The views of a scene show one set of named points, each view turned or mirrored, shifted and resized as a whole, with a little noise and some points left out.

Scene 1
View 1
<234>: [ 17 -20 -14 -25 -29   9  25 -28  16 -20  -6   9   2  33  12 -16 -22  11
 -11  11  -3  30 -11  26  -9   8 -10   0   5 -11   4 -11 -24  13  29 -21
 -24  16   7 -20  -3 -40   0  10  -7 -19   2]
<189>: [ 10 -13   2 -10 -33  10  18   7  15 -17 -20 -10  21  -7  11 -16  -9   7
 -29   7   5  12   0  43   6  -5  14  -4  -5  -7   9  -2 -14   7  12   1
 -13  12  18  -3 -15  -9 -14  15   3  -9  18]
<63>: [-38 -10  -2 -25 -23  17   1 -35 -21 -14 -23  -6   6   5  36   1 -11  10
 -10   4  12  10  25  47 -16  16   2 -10  -5 -30   2  -6 -14   6   8  13
 -20  30 -22 -12  13 -31   8  40  -1  -4   1]
<40>: [ 28  -9  -8   5 -16  -8  -8  -5  15 -21   6 -14  29  27 -11  -8 -18   0
 -17   2   3  26 -13  10  -3   2   0   2  -6   0   4  -7  -6 -11   3   0
 -12  15  -3 -12 -11 -23 -13  -9 -23   1  12]
<211>: [ 15 -11   1  -2 -29   4  -2   5  12 -22   3  -8  20  -3  -4 -17 -23   5
 -21  13   2  16  -2  18   7  -6  11   2  -8  -5  11  -3 -13  -2   9   8
 -16   2  10   8 -12  -7 -13   4 -10   1  18]
<142>: [  9 -12   0 -12 -35   6  -4 -16   9 -25  14   2   0   7  -3 -19 -34   7
 -10  16   1  25   1   5   2  -1   5   6  -3 -12   9  -7 -16  -3  11  10
 -20   0  -1  11  -9 -20  -7   4 -14   5  13]
<254>: [ 11  -4  -3   3 -13  -3  -8  -4   3 -17  -8 -22  31  11   3  -2 -10  -1
 -21   0   7  15  -1  26  -4   4   6  -5  -8  -3   6  -7  -6  -7  -3   8
 -11  23  -6 -12  -8 -16  -9   7 -17   2  11]
<86>: [-13  -6  -4  -6 -19   2 -22 -28 -11 -23   6 -11  10  15   3   0 -23   1
  -6   8   6  19  12  10 -10   9   4   1  -3 -19   6  -6 -10 -10  -2  19
 -18  21 -24   0   6 -28   2  12 -21  11   6]
<65>: [-30 -10   2 -24 -35  16  -3 -32 -16 -22  -4   2  -6  -2  22  -8 -29   7
  -5  18   6  12  25  24 -11   8   7  -1  -5 -31   7  -4 -17   3  10  20
 -23  12 -17  10   8 -25   6  31  -5   2   5]
<155>: [  7   0   0  16  -6 -10 -24  -1  -2 -17  -4 -31  42  14  -2   4  -9  -5
 -21  -4  11  15   3  20  -5   6   8  -4 -10   0   5  -6   3 -16 -13  15
  -7  27 -15 -13  -4 -13 -10   3 -27  11  12]
<69>: [ 38 -16   2 -11 -47   8  11  10  32 -30  20   7   3  -5 -15 -36 -43   7
 -19  23  -9  23 -13  -1  13 -17  13  12  -4  -2  16  -3 -22   3  24   1
 -20 -18  28  24 -25  -4 -18  -8 -11   1  22]
<156>: [  0 -11   3 -18 -40  17  11  -8   8 -19  -4   2   4  -9   8 -19 -25   9
 -18  16   2  16   7  28   4  -4  13  -1  -6 -15  10  -1 -20   6  16   7
 -21   3   9  12 -11 -13  -8  19   1  -3  15]
<273>: [ 23 -10 -10   0 -22  -3  -9 -10  12 -22   9  -9  21  22  -5 -12 -27   1
 -13   8   0  26  -9   5  -3   2   2   3  -3  -4   6  -8 -10  -9   7   2
 -17  10  -5  -6  -9 -27  -9  -4 -23   2  11]
<294>: [ 10  -8  -5   3 -14  -4  -8 -10   6 -18  -8 -20  30  19   3  -1 -12   1
 -19   1   7  20  -4  23  -6   8   3  -4  -5  -4   4  -9  -8  -7  -2   5
 -12  23 -11 -13  -4 -24  -7   6 -20   0  12]
<129>: [ 24 -11 -16   6 -10 -12 -11 -18  10 -21   7 -12  28  44  -6   1 -18  -2
 -13   0   2  32 -16   5 -11  12  -8   4   0  -1   1 -12  -6 -13   2  -7
 -13  21 -14 -24  -4 -36  -7 -10 -27   2   5]
<18>: [  5 -25   0 -44 -64  32  50 -10  23 -22 -10  28 -21 -19  21 -44 -38  21
 -17  27  -9  20   0  36  11 -11  10   5   2 -19  14   0 -37  28  46 -10
 -32 -15  37  19 -18 -12  -6  27  21 -24  14]
<291>: [ 14  -7   2   6 -21  -3 -11   4   8 -21  -2 -17  27   5  -2  -9 -16  -1
 -19   6   5  14   1  16   2  -2  12   0  -9  -2   7  -7  -7 -10  -1  10
 -12  12   0   1 -11 -10 -14   2 -16   5  16]
<230>: [-17  -3   1  -2 -17   4 -24 -18 -14 -18  -5 -19  20   1  11   2 -18   2
 -11   4  10  11  17  23  -8   8  10  -3 -10 -16   7  -4  -4  -8  -8  25
 -15  24 -24   0   4 -21  -1  20 -17  10   9]
<82>: [  7  -6  -8   7  -5  -9 -20 -17  -1 -19  -1 -24  33  29   2   5 -10  -3
 -14  -3   8  22  -3  16 -10  12  -2  -3  -6  -6   1 -10  -1 -14  -7   6
 -11  34 -21 -20   1 -29  -5   2 -28   6   7]
<78>: [ -6  -7  -1  -6 -23   7  -1 -16  -4 -15 -14 -13  19   8  17  -1 -11   6
 -18   4   7  13   8  35  -6   9   8  -4  -3 -12   3  -5 -11  -3   3   9
 -15  23  -7  -9  -2 -22  -4  20  -9  -1   8]
<220>: [ 22 -11  -5   3 -20  -4  -6  -9  12 -22   4 -13  23  21  -3  -8 -19   1
 -16   4   3  24  -9  12  -3   3   4   1  -5  -3   5  -9  -7  -7   6   3
 -15  16  -3 -10  -7 -25  -8  -3 -22   1  11]
View 2
<211>: [ -5   7 -18 -17 -19  -7  -7   6  15  -7  -1  18   3   4 -14 -10  16  17
   4  10  -1 -11   5 -27   4   5 -13   1  -7  17  -9  -6  -8  -4  23   2
   4  10   3  -2   4  15  -5   6  20 -20 -15]
<18>: [  3  13 -36  10  -3 -17   0  23  29  32  -5  59  27   4  -3 -19  33  -3
  -7   3   4   1 -27 -18   6 -27   1 -19 -26  30 -11 -42  -7 -11  13  21
 -31 -21  -9  14  -8  17 -23   1  50 -26  -5]
<155>: [  6  -1   3 -23 -20   9  -5  -7  -2 -16  -9 -13  -7   5 -13  -1   2  23
   9  16  -7 -27  19 -16   7  19 -18   8  -2  17 -13  11  -9  -1  27 -14
  31  28   2  -4   3  17   2   4  -8  -6 -19]
<189>: [  2  16 -11  -8 -15  -4   2   6  13   6 -13  25  12   7  -7 -12  11  11
   4  10  11 -23  -6 -17   3 -12 -14  -4  -9  24 -18 -17 -17  -3  28  -4
   7   9  -1   6 -10   6 -11   5  20 -22 -14]
<63>: [ 38  -4  -9  12   4   9  12   5 -13  18 -24   1  11   9   2  -4  -1   5
   7  24 -22 -31   7   9  18  -2   2 -20 -27  33 -23 -22  -5  -6  16 -11
   4  12 -24  -6 -19  37 -14  -2   5  13 -11]
<156>: [  3   5 -27  -3 -11  -7  -2  14  15   9  -9  27   9   6  -9 -10  18  11
   2  14  -7 -12  -2 -18   7  -6  -3 -10 -15  23 -13 -19  -5  -6  22   6
  -7   4  -6  -1  -4  23 -13   1  27 -15 -11]
<82>: [  8  -3  14 -18 -14  12  -5  -8  -5  -8  -5 -12   5  -1  -9  -5   8  16
   6  12 -16 -23  13 -10  14  22 -14  15 -12  16 -12   7  -4  -3  15 -13
  29  23  -4   0   8  13  -1   3 -13   3 -11]
<273>: [ -5  -1  -1 -19 -17   4 -12  -2  10  -2   5   6  10  -2 -13  -9  24  11
   0   8 -15  -5   6 -23   7  18 -12  13 -12  14  -7   2  -1  -6  11   2
  11   7  -1   3  16  11  -5   3   6  -7  -8]
<69>: [-23  10 -29 -21 -23 -14 -16  13  33  -3  13  38  10   0 -17 -17  39  14
  -3   5   1   9  -7 -41  -1   3 -11   5 -13  15   0  -9  -2  -6  17  21
 -11  -7   8   7  17   9  -7   5  37 -30 -10]
<254>: [  5   4   2 -15 -18   5  -2  -5   2  -5  -8   0   4   3  -9  -7   9  15
   6  12  -4 -22   6 -13   8  10 -16   6  -8  18 -16   0  -9  -2  22 -11
  22  19  -2   1  -1  10  -3   5   1  -8 -13]
<294>: [  7   1   5 -16 -13   8  -3  -4   0  -4  -7  -1   7   1  -9  -7  10  13
   6  12  -9 -21   8 -12  11  12 -15  10 -10  19 -15  -1  -8  -3  18 -10
  21  19  -3   2   3  10  -2   4  -3  -3 -13]
<234>: [ 11   3  10  -2  -1   6  -6   2   7  22  -4  26  32  -5  -2 -12  29  -5
  -7  -3 -12  -4 -14  -7  15   0  -8   8 -28  23 -15 -21  -4 -12  -1   1
   1  -6 -12  19   8   5 -16  -1  11  -2  -2]
<86>: [ 17  -9  -8  -9  -9   8  -6   2  -2  -3  -5  -8   3   3 -10  -4   9  14
   5  20 -30 -14  18 -10  15  21   0  -2 -20  22 -10   0   5  -4  13   0
   9  14 -11 -10   6  34  -5  -1   2   9 -10]
<220>: [  0   2   3 -18 -18   3  -9  -3   7  -3   1   6   9  -2 -12 -10  21  14
   2   7  -8 -10   5 -19   8  15 -13  12 -13  16 -11   0  -5  -5  13  -3
  16  10  -1   4  11  10  -4   3   1  -7 -11]
<142>: [ -1  -1 -21 -11 -13  -4 -12   8  15   3   4  16  10   3 -12 -10  25  14
   2  12 -18   0   5 -23  11  14  -2  -2 -18  19  -6  -7   4  -6  11  11
  -2   1  -2  -3  12  26  -8   0  20  -9 -10]
<40>: [ -4   0   8 -22 -18   6 -13  -5   7  -8   3   3  10  -5 -11  -9  21  15
   1   4  -9  -9   6 -23   7  18 -18  20 -10  12  -9   4  -5  -5  14  -4
  21  15   3   7  16   5  -2   6   0 -10 -10]
<129>: [  2  -3  20 -22 -16  11 -14 -10   1  -4   4  -4  12  -8 -10  -9  21   8
  -1   4 -19  -9   7 -16  13  27 -15  24 -17  11  -9   7   0  -6   4  -6
  26  15  -2  10  19   3  -3   2  -9   2  -7]
<230>: [ 21  -4 -12  -7 -10   7   2   4  -6  -7 -12 -10  -4   9 -10  -2  -1  20
  12  26 -19 -25  21  -8  15  15  -5 -10 -13  23 -14  -2  -2  -1  24  -9
  13  21  -8 -15  -5  36  -3  -1   1   4 -15]
<65>: [ 27  -7 -26   6  -1   2   3  13   0  12 -13   7   9   7  -5  -5   8   9
   6  25 -27 -13   9  -1  17   5   6 -19 -27  30 -13 -18   2  -6  14   3
  -8   6 -18 -10  -8  45 -14  -5  18   8 -10]
<78>: [ 19   3   4  -7 -10   8   5   0  -3   3 -16  -1   9   5  -5  -7   2  10
   5  14 -10 -29   6  -1  11   4 -13   1 -12  24 -19  -8 -10  -4  22 -13
  21  19  -9  -1  -7  14  -6   4  -2  -1 -14]
View 3
<254>: [ 13   1   5 -16 -15   7 -20  15  -9  -4 -13   7 -14  -3  16  28   2   7
 -26  -2  -5  -8  19  -3  -4  -8  14   0   9  11 -23   3 -23   0  19  20
  -3   3  -8 -20   1  22   5   9  -7 -16  13]
<69>: [ 43  -3   7 -14 -21  43  24  11  -1  16  27   9 -21 -34   4   1   2  42
 -29  22  -4 -45 -11   5  23   9  14  36  30   7 -38   8   5  -5  45 -24
  22   2   4   2   0  40  12   0 -21   3   1]
<220>: [ 22  -2  11 -21  -9  14 -10  12  -2   3  -8   7 -19  -6   7  22  -8  16
 -23   0 -10 -15  16  -2 -10 -10  15   8  14  13 -29   1 -17  -7  16   5
   3   3  -8 -19   9  31   1   3  -3 -14   7]
<294>: [ 13  -3   7 -18 -13   4 -19  15  -7  -2 -15   9 -15  -3  11  31   0   5
 -23  -2  -6  -7  18   0  -7 -11  13  -1   6  11 -23   1 -22  -4  14  14
   0   0  -9 -19   8  24   0   8  -4 -16  12]
<82>: [ 11  -7   9 -20  -7  -1 -32  20  -1  -8 -20  10 -18   6  12  33  -9   1
 -24  -5 -12   2  29  -4 -22 -20  17  -4   7  11 -24  -3 -28  -7   7  19
  -2   5 -17 -27  11  23  -3   7   5 -22  12]
<230>: [ 11 -32  11   0 -24  -4 -26  28 -15  -7 -15  33 -13  -4  14  35  16 -12
 -32  13  -6   3  20   5   4  -8  13  -9  -3   2 -21   1 -33   0  21  23
  10 -10 -27 -20   9  18 -11  21  -4 -32  15]
<129>: [ 21  -4  11 -29   5  11 -19  12   9   0 -13   0 -24   5  -1  28 -20  19
 -19  -7 -15  -7  22  -4 -32 -19  18   6  13  16 -29  -1 -20 -17   2   0
   1   6 -16 -26  19  31   1   0   6 -12  10]
<156>: [ 20 -13   7  -9 -25  16  13  10 -26  16   6  18  -7 -28   7  18  27  13
 -26  11   5 -33  -9  15  23   8   8   6   2   7 -20  11  -7   8  27   0
   9 -13 -14  -6   2  23  -7  11 -25 -17   9]
<18>: [ 29  -3   2 -17 -24  22  50 -15 -47  46  25   7  -2 -53  -8   8  45  26
 -15  14  12 -66 -46  25  46  24   2   9   0  10 -20  16  18  19  24 -31
   9 -26 -13   4   5  26 -22   6 -43  -5  12]
<234>: [ 20   3   6 -36   0   8  17 -11 -21  29  -2  -5 -12 -16 -14  23   6  21
  -7  -9  -3 -35 -13  10 -13   2   9  -2  -5  16 -22   6   2  -5  -5 -22
  -2 -16 -20 -21  25  27 -21   3  -8  -9  16]
<273>: [ 26  -7  11 -22  -7  17  -7  17   6   3  -1   9 -22  -8   2  20  -8  21
 -27   5 -14 -16  14  -1 -10 -10  12  13  15  11 -35   2 -17 -11  17  -4
   9   1 -12 -20  12  32   2   2  -1 -10   8]
<155>: [ 13  -4  10 -12 -18   3 -34  26   0 -17 -18  11 -17   2  24  34  -5   0
 -32   1  -9   4  34  -7  -8 -15  17   2  13   7 -25  -1 -32  -1  23  31
   1   9  -8 -20  -2  23  11  12  -1 -20  13]
<78>: [  9  -9   7 -14 -18  -1 -12  11 -24   6 -13  15  -8 -10  10  33  17  -6
 -23   0  -2 -12  13   8   3  -6   8  -9  -4   9 -18   6 -20   5  11  16
  -4  -7 -17 -19   7  17 -10  14 -13 -21  17]
<65>: [ 17 -43   4   0 -19  -2   2  21 -28  15  -3  36 -11 -17  -3  30  33 -10
 -29  16  -5 -18 -10  21  13   4   5 -11 -14  -1 -17  11 -22   4  10   3
  17 -24 -42 -19  21  19 -29  24 -14 -31  16]
<40>: [ 23   4  10 -23  -6  18 -11  12   4  -1  -5   1 -20  -4   6  24 -13  22
 -24  -1 -10 -13  19  -6 -16 -12  15  11  20  14 -34  -1 -15 -11  17   5
   3   7  -4 -18   8  29   6   1   0  -8   8]
<189>: [ 14  11   1 -17 -26  10   4   0 -30  11   0   1  -4 -24  17  24  21  11
 -21   0   7 -31   3   7  22   5  10   3   5  13 -20   5  -7  15  28  13
  -6   0   5  -7  -6  21   2  10 -26 -11  12]
<291>: [ 21  -4   8 -11 -21  14 -13  21  -4  -6  -5   9 -15 -12  16  23   0   9
 -31   7  -6 -15  17  -1   6  -6  14  11  17   9 -30   3 -17  -3  29  15
   4   3  -1 -12   0  28  10   8  -9 -13   9]
View 4
<273>: [-11 -41  12 -25  20 -42  22   0 -10   7  10  -6 -28   9   8 -19 -16  -4
 -24 -20  -2   5 -28 -11 -24   1 -32 -47  -3  -8  13  -8  17  15  10  26
   9  11  18 -12  -1  15  44 -10   7   7 -43]
<189>: [ -6 -26  -4 -28 -14 -32  -6  -7  30  23  12  16 -12  11 -23  33 -44  11
 -20 -20   8   3 -17  -5 -40  -5   0 -46  -8   4  24 -31  18  19  -8  12
  45 -17 -34 -32  14   5  31 -27  21  34 -35]
<142>: [  4 -29   5 -39  14 -35   0  -1   3  12   8  -2 -13  14   2 -18 -15 -10
  10 -12  -3  14 -36  -1 -13 -19 -12 -29  15 -15  23 -10  22  19  16  28
  15   2  14  -8  14   5  40 -22   9  28 -55]
<69>: [-20 -45  14 -67   9 -51  25  11  43   9  -7 -17 -29 -13 -10   8 -11 -11
  -6 -25   4  15 -47   1 -27 -18  15 -26  39 -32  55  14  40  57  23  28
  43  -2  -7  -5  17  14  50  -6   3  58 -81]
<65>: [ 37   0  -9 -22   0 -18 -46 -20  -1  20  17  24  13  42   0 -17 -22  -4
  33   7  -7  22 -30  13  -8 -39 -10 -27   1  -2   0 -44   1 -14   3  23
   2 -11  19 -17  27 -10  24 -48  31  24 -36]
<156>: [ 10 -17  -8 -34  -6 -32 -19 -10  27  20  11  13  -8  15 -14  12 -28   2
   5  -7   1  11 -34   5 -22 -26   5 -35  11  -8  26 -26  20  19   4  19
  31 -17 -11 -21  24   2  32 -35  23  47 -50]
<211>: [ -7 -36  11 -38   6 -30   8   2  11  25   9   1 -17   1 -20   6 -25  -7
  -2 -24  -4   4 -33 -14 -24  -6  -8 -40   0 -11  30 -17  23  24   5  30
  29  -6 -10 -26   8  12  40  -5  13  24 -44]
<291>: [-10 -34  22 -31  15 -26  13   2  -2  25  13  -1 -14   2 -13  -2 -26  -7
  -7 -31  -7   0 -28 -23 -26   2 -19 -49 -12  -2  17 -24  16  13   3  32
  21  -2 -10 -34   1  18  37  -2  11   3 -32]
<63>: [ 39   3 -20   4 -11 -12 -53 -25  -5  24  27  37  16  54   2  -6 -43   8
  12  13  -3  12 -13  12 -13 -31 -20 -40 -25  12 -20 -61  -7 -31 -17  10
   3 -15   8 -27  30 -18  17 -60  35  11  -8]
<234>: [ -8 -28 -22  -6  -7 -64  -2 -18  15 -15   9  15 -26  36  27 -13 -34  19
 -53  11  18  14 -10  28 -31 -10 -27 -48  11 -10   6 -10  16   6  -3  -4
  27   6  16  15  20  -6  39 -53  12  34 -51]
<40>: [-19 -46  19 -21  17 -40  32   2 -13   9  12  -9 -32   4   4 -12 -20  -5
 -34 -29   1  -3 -23 -17 -28  10 -34 -53 -13  -4  13 -11  19  14   6  25
  15  15   8 -19  -4  15  44  -5   3  -4 -37]
<155>: [ -4 -36  26 -18  20 -14  14  -3 -31  32  19   1 -15  11 -11  -6 -33 -11
 -10 -39 -10 -10 -21 -37 -21  15 -39 -57 -41  12   3 -38   6  -4  -4  39
   5   3  -2 -45  -8  13  34   3  17 -26 -12]
<78>: [  8 -16  -3 -11  -2 -22 -17 -11  -4  22  21  16  -7  31  -7   2 -40   4
  -9 -13  -1   5 -17  -9 -27  -8 -25 -48 -24  10  -1 -42   2  -7  -9  20
  18  -8  -5 -28  10   1  31 -27  22   9 -22]
<86>: [ 20 -17   8 -18  18 -20 -12 -12 -27  19  18   8  -4  30   8 -32 -21 -12
  19  -7 -12   7 -33 -10  -7 -18 -31 -37 -14   2   1 -32   2 -14   5  33
  -9   3  30 -19   7  -4  32 -22  19  -4 -32]
View 5
<129>: [ -8  15 -44 -14  15   0   4  33  29  11 -11   2  17  10 -26  30  -5  -6
   9 -32 -13 -12  -2   9  -8 -15 -10   9   7 -17   3 -17  15  14  10 -13
  10 -13  27 -14  10  -4 -10  23  -8  -5  29]
<155>: [-14   6 -21   3  -2 -12  -6  37  52  20  -1  -8  16   9 -15  19 -27  -6
 -15 -27 -38  -8   4   8  12  -4   6  -3   9   0   6 -19  19 -13   5 -22
   3 -18  20 -18 -22   6  -3  15  14 -31  54]
<142>: [-11  24 -21  -6   4  -3   0  26  -8  14   4   1 -11  20 -19  15 -20   6
  18 -10 -15   5 -16  -3  -6 -10   3  -6 -26  -2  -7 -23 -10  -8  -1  -2
   1 -23  22 -14 -27   8 -19  -8  24   8  -4]
<156>: [ -7  13   1   1   1 -11   8  36 -24  14  11  -5 -21  14  -7   2 -29   3
  13   9  -8  22 -31 -12  12  -5  14 -12 -19   2 -10 -32  -7 -19  -9  -5
   4 -23  12  -5 -42  13 -12 -14  15  -5  -2]
<189>: [  4   1  -1   1  -3 -16  11  43 -19  10  16  -6 -17   3  -1  -5 -34  -4
   1   7   1  31 -31   7  29 -11  11 -17   7   0  -3 -32  24 -10  -1 -23
   7 -18   8  -6 -37  10  -5   0   8 -14  13]
<78>: [ -4  11   0   0   4 -15   3  43  13  18   0  -7   0   1 -14  16 -26  -4
   1  -7 -23   5 -19 -12  11  -4  19  -5   3  -6  -3 -33  10 -11 -13 -16
  18 -21  11   2 -25   3   0  -3 -14 -33  24]
<86>: [-18  22 -10  -4  10  -6  -6  31  24  23  -6  -3   5  16 -27  28 -16   5
   5 -20 -42 -14  -5 -20 -12   1  18   3 -19  -3  -5 -24 -14 -16 -13  -3
  12 -23  21   2 -18   2  -3  -7  -1 -26  22]
<254>: [ -8   9 -18  -1   4 -12   3  39  25  13   1  -8   6   5 -11  16 -22  -7
  -6 -16 -24   2  -9   5  14  -9  10  -7  11  -4   0 -26  17  -7   1 -21
  11 -17  18 -10 -22   4  -6   9   5 -25  37]
<211>: [-10  11 -19   4  -3  -8   1  33  -2  12   9  -3 -10  17  -5   4 -28   1
   5  -6 -14  18 -16  10  12 -11   2 -10 -10   2  -3 -22   6  -9   6 -10
  -1 -20  23 -19 -37   9 -13   0  31  -1  13]
<291>: [-10   9 -17   2  -1 -10   0  35  17  13   6  -6   0  13 -11  10 -29  -2
  -3 -16 -24   8 -10  12  12 -12   3 -10  -1  -1  -3 -21  12  -9   7 -14
  -2 -18  23 -19 -30   8 -12   6  28 -12  29]
<65>: [-13  23  14  -2   8 -12  -5  33  -7  23   1  -6 -12  11 -26  24 -24   9
  15   2 -37  -5 -21 -36  -8   3  33  -6 -28   1  -9 -36 -27 -25 -29   3
  22 -30   6  15 -34   7  -3 -27 -13 -29   1]
<220>: [ -6  15 -32  -4   7  -5   5  36  15  14  -1   0   7  13 -19  19 -15  -3
   6 -19 -14  -1  -9   8   3 -13  -5  -1   2  -8  -1 -22  13   2   6 -16
   6 -16  26 -17 -12   5 -13  13   9  -5  23]
<230>: [-18  16   3   2   3 -12  -8  36  34  20   0 -10   6   9 -21  23 -25  -1
  -5 -16 -51 -12  -5 -18   2   4  25  -4  -9   2  -2 -30  -9 -26 -13 -11
  13 -25  11   0 -33   5   0  -9   1 -38  35]
<69>: [ -7  21 -36  -1  -3  -3   8  22 -38   2  14   2 -26  28  -4  -4 -24   8
  25   1  13  28 -22  18   6 -24 -17 -17 -27  -2 -12 -14   2  -1  20  -3
 -16 -18  30 -31 -37  17 -31  -3  57  39 -20]
<40>: [ -7  14 -36  -4   6  -5   5  35  19   9  -3   1   7  14 -16  19 -16  -1
   3 -26  -8   5  -4  15   4 -15  -9  -1   3 -10   3 -19  18   5  13 -15
   2 -12  27 -21  -6   1 -12  18  12   0  28]
<294>: [-10   9 -18  -2   5 -10   3  37  24  16  -2  -6   5   6 -16  20 -21  -5
  -1 -19 -22   0 -11   2   7  -8   6  -2  10  -5   3 -26  17  -1   0 -17
  10 -19  19 -10 -17   5  -5  11  -1 -22  32]
<63>: [ -9  13  26  -3  14 -17   3  45   4  23  -5  -9  -6  -7 -24  25 -25   0
   5  -2 -38  -1 -28 -41   1   8  39  -4  -5  -3  -6 -45 -10 -23 -38  -9
  34 -31  -3  27 -26   2   8 -23 -43 -53  16]
<82>: [-13  13 -26  -6   6  -7   0  37  41  16  -9  -5  20   8 -23  28 -14  -6
  -5 -32 -32 -14  -1   2  -2  -4   5   6  12  -8   8 -21  13  -2   1 -17
  12 -13  20 -10  -5   0  -1  15  -9 -27  44]
<18>: [  8  17  10  -3   7 -11  22  35 -90   4  21   0 -49   7  -1  -9 -32   9
  37  33  31  49 -58 -15  16 -18  12 -23 -28  -5 -19 -43  -6  -8 -15   1
   8 -28  11   4 -40  17 -17 -29   6  24 -50]
<234>: [  5  14 -20 -15  16  -3  19  38 -34   4  -9   3  -7   0 -20  21  -7   1
  26  -4  16  10 -33 -11  -3 -18   4  -2  -2 -19  -5 -33  12  14  -9  -8
  22 -17  13   7   6  -1 -11   1 -34   2 -12]

In a view up to two points have been moved. Name them for each view, in the order of its rows, or write -.
view 1 -> -
view 2 -> <78>
view 3 -> -
view 4 -> -
view 5 -> -
